Points on a hilly landscape, in no order, each with its height.
From any point a ball rolls to the lowest of the 2 points nearest to it. It stops when none of these is lower. Distance is the straight distance between rows; heights are no part of it.
Q_548: 135  163  161  93  73  127  114  146  133  154  114  127  162  156  137  113  62  163  140  117  99  156  75  145  111  height 19.8
Q_133: 122  98  99  98  138  146  150  102  140  188  151  132  123  89  102  147  121  95  157  178  165  216  150  104  153  height 10.1
Q_489: 137  144  153  51  76  106  71  108  142  104  168  112  96  101  89  129  172  120  115  111  121  125  153  189  170  height 21.0
Q_318: 175  90  158  241  107  77  129  124  87  62  146  215  173  49  51  188  185  115  143  118  108  139  120  95  206  height 48.3
Q_646: 105  156  94  120  197  134  151  160  132  227  132  133  118  82  140  197  101  144  136  240  180  154  112  122  100  height 25.5
Q_39: 81  134  133  192  120  163  138  75  73  109  139  108  121  113  67  134  181  103  104  117  141  64  109  108  130  height 39.0
Q_162: 127  154  160  54  105  160  67  154  138  69  147  131  81  131  87  67  132  130  70  153  149  116  148  171  99  height 27.3
Q_204: 100  175  115  111  117  134  114  102  66  58  154  87  108  168  111  56  196  132  87  128  117  148  159  164  175  height 26.5
Q_9: 85  112  126  111  97  134  54  147  138  222  106  117  145  124  179  121  120  182  203  146  106  149  159  193  130  height 63.2
Q_791: 95  124  147  150  74  135  174  76  61  131  99  61  133  143  115  142  151  109  107  113  139  86  140  121  134  height 33.4
Q_594: 129  72  140  147  146  130  140  170  182  90  137  185  117  128  199  108  116  85  139  97  147  86  142  82  127  height 70.8
Q_692: 132  198  117  130  158  147  147  152  151  84  101  98  108  186  133  118  59  102  125  143  102  80  142  136  96  height 27.0
Q_518: 169  148  167  141  124  174  84  114  112  132  109  145  84  112  138  136  191  135  144  36  118  133  87  155  129  height 27.2
Q_954: 143  86  106  102  142  177  188  138  73  179  157  136  128  121  93  139  122  167  159  157  153  159  55  110  116  height 47.3
Q_944: 112  89  115  111  118  95  157  162  168  161  140  166  135  116  159  221  145  128  173  142  171  104  143  154  131  height 56.3
Q_681: 68  143  120  117  126  99  163  89  134  132  113  112  161  136  100  138  108  156  98  113  142  168  128  87  139  height 13.7
Q_464: 133  143  145  48  110  102  123  138  110  91  164  145  93  123  107  135  192  73  109  99  130  153  129  125  185  height 16.0
Q_605: 141  82  158  209  134  90  126  74  139  68  139  189  149  61  72  167  168  168  105  110  111  142  135  79  163  height 46.5
Q_755: 164  152  133  182  144  117  173  120  125  79  96  124  119  141  93  168  191  18  138  104  114  136  137  93  174  height 77.9
Q_364: 174  79  117  99  197  79  189  110  148  106  140  84  127  128  135  135  162  142  147  109  115  157  103  114  136  height 39.3
Q_337: 134  82  92  85  133  167  169  131  112  158  149  143  123  170  92  67  110  101  194  153  164  185  55  122  117  height 43.3
Q_707: 126  60  165  112  102  197  114  143  132  113  171  131  112  109  163  100  151  110  145  131  166  118  137  175  107  height 67.6
Q_525: 151  133  147  156  150  202  161  135  144  193  95  111  143  156  143  126  99  103  182  147  94  195  66  52  121  height 62.4
Q_953: 165  56  158  176  72  70  132  119  135  69  160  167  176  61  78  177  217  84  134  121  122  135  133  146  195  height 50.2
Q_265: 126  160  88  155  101  134  102  89  131  173  142  137  117  125  133  127  77  66  118  128  156  158  172  110  127  height 49.9
Q_506: 140  65  136  125  132  138  192  118  110  126  179  151  138  97  98  167  154  97  148  150  155  192  136  80  170  height 1.8
Q_442: 88  104  99  181  181  139  134  141  121  208  115  148  117  115  188  142  136  113  149  193  131  91  126  48  93  height 33.8
Q_49: 116  80  113  136  98  84  146  161  154  111  147  161  148  123  176  182  191  93  143  84  157  127  194  160  170  height 54.1
Q_856: 128  99  149  175  181  74  162  69  147  103  88  163  104  101  98  199  139  155  171  113  132  89  128  69  139  height 45.3
Q_141: 154  204  114  124  97  157  96  171  90  130  127  130  158  184  121  119  72  150  149  128  52  176  107  149  154  height 24.1
Q_198: 128  188  88  169  94  131  50  127  65  136  100  142  158  179  130  87  68  206  142  90  63  147  130  156  159  height 27.7
Q_92: 81  123  144  121  126  126  139  142  155  145  106  132  141  147  132  134  100  125  146  137  107  62  119  109  115  height 26.3
Q_985: 101  147  154  131  127  151  51  100  119  132  108  126  82  98  123  86  144  99  114  91  120  102  180  132  144  height 44.9
Q_377: 115  93  151  96  126  81  143  88  166  125  143  137  149  88  88  110  97  146  82  121  128  180  142  59  143  height 18.3
Q_806: 101  124  135  132  103  118  147  107  76  83  147  66  162  141  158  71  125  185  70  120  125  110  131  156  120  height 38.8
Q_195: 139  137  162  104  118  100  139  134  178  189  73  130  142  108  116  181  81  121  106  161  140  128  101  129  69  height 56.2
Q_255: 142  83  138  198  193  93  156  122  189  125  95  210  97  111  143  177  120  128  199  144  136  110  123  35  146  height 43.1
Q_469: 132  112  99  126  97  90  100  123  89  82  140  122  166  133  122  42  173  172  73  67  115  107  132  158  136  height 35.2
Q_630: 159  112  117  113  64  88  89  131  123  156  149  178  156  91  127  125  108  142  98  69  86  128  161  100  216  height 26.9
Q_278: 120  153  164  135  168  167  154  142  135  189  77  84  145  161  172  107  56  122  147  178  119  160  65  84  79  height 60.6
Q_890: 138  140  102  128  141  121  165  124  133  140  83  106  113  171  95  150  164  48  191  102  95  138  150  124  154  height 76.7
Q_498: 160  137  151  171  108  213  117  143  91  107  110  121  112  131  145  103  162  123  125  67  107  96  118  171  136  height 22.3
Q_604: 161  173  127  137  183  119  103  146  112  86  91  74  107  154  156  116  106  133  89  126  88  80  165  167  87  height 21.9
Q_4: 134  135  126  139  156  129  100  110  151  98  148  161  89  107  105  134  157  112  115  89  132  86  135  121  138  height 42.0
Q_581: 140  124  194  99  108  149  130  92  158  113  93  48  109  135  105  86  118  140  109  167  153  134  106  193  70  height 50.3
Q_762: 108  147  116  80  130  76  92  94  133  178  135  95  140  101  144  136  45  178  123  155  121  134  169  146  142  height 34.4
Q_607: 134  139  144  113  125  112  125  152  125  194  68  66  152  155  154  130  67  105  123  183  102  143  122  120  59  height 58.5
Q_372: 132  102  100  65  140  152  125  120  76  127  170  126  101  136  92  52  122  87  121  184  182  195  79  141  100  height 38.3
Q_308: 123  102  150  131  118  153  138  160  164  112  150  140  132  140  214  110  113  93  163  100  159  118  106  149  126  height 69.5
Q_925: 150  180  129  95  157  170  133  148  152  82  147  154  87  140  87  120  74  193  101  127  123  97  108  150  103  height 34.2
Q_696: 161  126  106  189  71  124  132  116  120  79  134  143  161  101  109  92  193  150  65  39  128  90  115  130  156  height 31.8
Q_840: 143  122  121  145  101  114  109  106  120  112  144  171  140  95  146  81  138  156  99  28  113  140  143  95  192  height 28.8
Q_15: 130  147  153  133  179  108  117  150  161  175  110  190  115  106  195  177  112  162  126  124  101  155  97  12  139  height 42.8
Q_914: 128  142  177  79  125  121  151  128  216  115  87  104  138  115  84  131  75  144  95  158  156  148  96  153  70  height 53.9
Q_635: 126  152  134  143  189  122  96  138  195  126  139  195  86  95  140  177  99  142  144  112  127  77  137  91  141  height 39.4
Q_742: 154  84  150  168  148  139  145  106  124  74  114  173  106  93  74  136  157  102  96  95  99  116  169  65  159  height 44.5
Q_832: 117  163  94  197  144  165  72  183  65  155  119  108  147  122  177  133  153  81  126  138  111  90  174  169  124  height 22.2
Q_146: 160  172  153  68  81  126  141  120  110  55  172  53  109  150  151  105  123  157  76  201  157  154  94  210  118  height 16.6
Q_671: 147  175  120  105  158  118  129  165  179  129  125  194  106  126  116  176  77  163  117  119  149  83  97  110  100  height 37.1
Q_64: 63  123  115  129  101  116  150  135  135  187  99  131  217  160  104  126  110  181  121  130  115  166  105  102  80  height 5.3
Q_629: 139  86  203  96  159  176  123  127  124  127  131  69  118  104  126  82  126  165  121  172  143  114  63  168  63  height 46.1
Q_870: 142  152  127  170  159  95  130  136  184  144  106  194  101  115  167  186  117  106  166  121  104  127  121  30  177  height 41.4
Q_699: 129  107  166  99  151  154  132  113  72  102  149  93  120  119  134  86  147  189  74  121  127  109  94  133  99  height 42.1
Q_223: 95  115  90  158  169  109  149  120  190  120  107  96  169  174  130  100  159  80  201  94  114  133  148  129  152  height 75.2
Q_860: 120  130  100  37  100  140  95  128  122  99  153  142  87  149  72  40  93  107  110  192  182  163  139  178  106  height 32.9
Q_475: 121  78  103  112  142  124  179  178  150  190  105  115  126  153  162  167  148  140  201  159  141  74  131  143  88  height 58.8
Q_243: 101  141  160  165  154  42  163  63  120  93  113  121  117  97  72  224  160  130  133  143  134  88  110  84  152  height 46.7
Q_961: 149  122  181  167  115  124  123  79  158  107  78  148  112  116  124  140  174  119  148  37  125  141  71  98  145  height 31.3
Q_199: 156  181  115  70  118  118  139  119  103  52  183  97  80  145  112  103  224  63  88  136  134  163  149  149  178  height 20.8
Q_189: 117  196  136  143  170  171  150  117  166  54  135  106  102  154  86  132  111  159  100  115  110  97  147  134  120  height 31.6
Q_40: 152  57  128  120  114  62  138  69  170  155  146  118  164  80  100  137  102  172  121  132  110  104  131  106  137  height 22.0
Q_972: 126  119  104  142  120  204  174  166  57  157  181  133  152  133  122  166  121  127  139  175  144  150  98  136  109  height 50.5
Q_907: 135  159  139  104  125  167  65  112  113  160  128  135  82  117  140  95  76  98  126  135  128  181  173  119  139  height 47.7
Q_231: 80  126  77  145  91  165  112  144  127  180  138  151  177  158  104  113  118  145  149  134  157  184  133  154  92  height 3.5
Q_476: 148  179  150  53  151  136  88  167  131  58  148  128  100  136  97  79  96  173  79  145  95  142  110  158  107  height 31.1
Q_665: 141  141  140  171  132  200  101  192  83  131  116  118  115  147  208  128  122  118  156  124  106  115  156  171  119  height 15.2
Q_153: 106  161  86  127  133  126  165  92  73  74  132  92  131  182  81  70  183  115  111  103  115  142  113  104  146  height 31.4
Q_611: 162  132  168  99  77  169  138  191  115  169  118  128  135  145  165  172  90  132  143  132  117  111  81  160  95  height 14.3
Q_770: 130  154  96  105  87  76  93  83  157  136  133  107  131  128  122  119  60  167  91  133  152  107  152  180  100  height 35.1
Q_307: 86  127  80  173  160  156  107  159  86  163  142  144  147  133  179  124  125  116  126  160  124  108  162  102  96  height 28.7
Q_945: 179  159  124  123  106  118  98  100  93  62  149  45  88  155  166  86  138  130  91  171  151  96  134  231  83  height 6.4
Q_540: 178  132  112  124  150  98  111  101  143  91  135  77  97  129  137  104  134  111  83  140  130  77  162  164  90  height 16.3
Q_586: 142  181  98  117  107  79  68  104  97  123  95  113  134  180  144  101  50  174  109  116  96  160  141  167  110  height 31.2
Q_381: 104  107  101  113  88  127  126  189  150  214  85  132  133  161  193  151  130  175  181  158  122  114  156  152  106  height 61.1
Q_727: 93  151  69  179  101  152  91  179  119  153  106  172  203  188  121  100  142  122  131  97  99  125  138  139  97  height 14.9
Q_23: 145  119  98  121  165  93  190  88  139  65  148  99  133  154  91  107  188  95  108  121  147  195  114  94  133  height 35.9
Q_941: 73  166  119  146  136  109  137  103  76  125  156  124  134  112  66  194  157  113  110  147  136  86  107  107  149  height 43.4
Q_24: 123  49  139  143  102  54  175  138  147  73  155  126  175  106  123  155  207  104  119  110  135  130  163  149  183  height 52.2
Q_838: 93  100  90  124  168  132  134  113  185  154  111  145  118  164  129  112  142  122  217  124  145  123  150  115  136  height 73.7
Q_183: 118  115  139  151  98  140  143  116  112  126  111  87  146  122  121  101  114  112  111  110  98  49  158  133  139  height 28.6
Q_760: 113  104  90  114  189  127  100  162  183  145  119  168  94  148  199  100  107  120  169  129  151  109  164  104  112  height 72.1
Q_622: 168  139  176  155  103  171  124  171  106  167  102  102  125  126  237  170  102  124  127  122  115  131  111  142  105  height 8.4
Q_262: 145  82  128  117  88  35  133  105  143  128  166  133  171  72  142  135  123  162  82  90  106  106  157  119  173  height 24.7
Q_550: 112  152  104  87  171  106  133  126  114  181  145  105  110  105  119  158  85  152  118  188  158  127  136  144  114  height 30.9
Q_478: 88  144  100  142  101  140  141  200  129  124  117  178  160  166  138  137  133  111  122  89  114  84  144  114  132  height 21.1
Q_499: 102  94  153  113  115  177  77  140  103  176  151  123  124  104  174  127  145  152  178  129  152  146  130  187  130  height 65.4
Q_305: 126  116  90  121  169  164  171  137  130  204  124  119  127  100  112  161  103  88  136  210  185  200  122  123  86  height 18.2

Call two points neighbours if one is among the 2 nearest of the other. Go from one point of each pair to the other, from neighbour to neighbour, staying as low as possible. Name the highest point that can't be avoided.
Q_464 / Q_870 -> Q_15
Q_945 / Q_162 -> Q_925
Q_506 / Q_622 -> Q_770

For each start below, name the point where the ball stops.
Q_707 -> Q_162
Q_907 -> Q_162
Q_953 -> Q_162
Q_755 -> Q_162
Q_770 -> Q_622
Q_629 -> Q_231
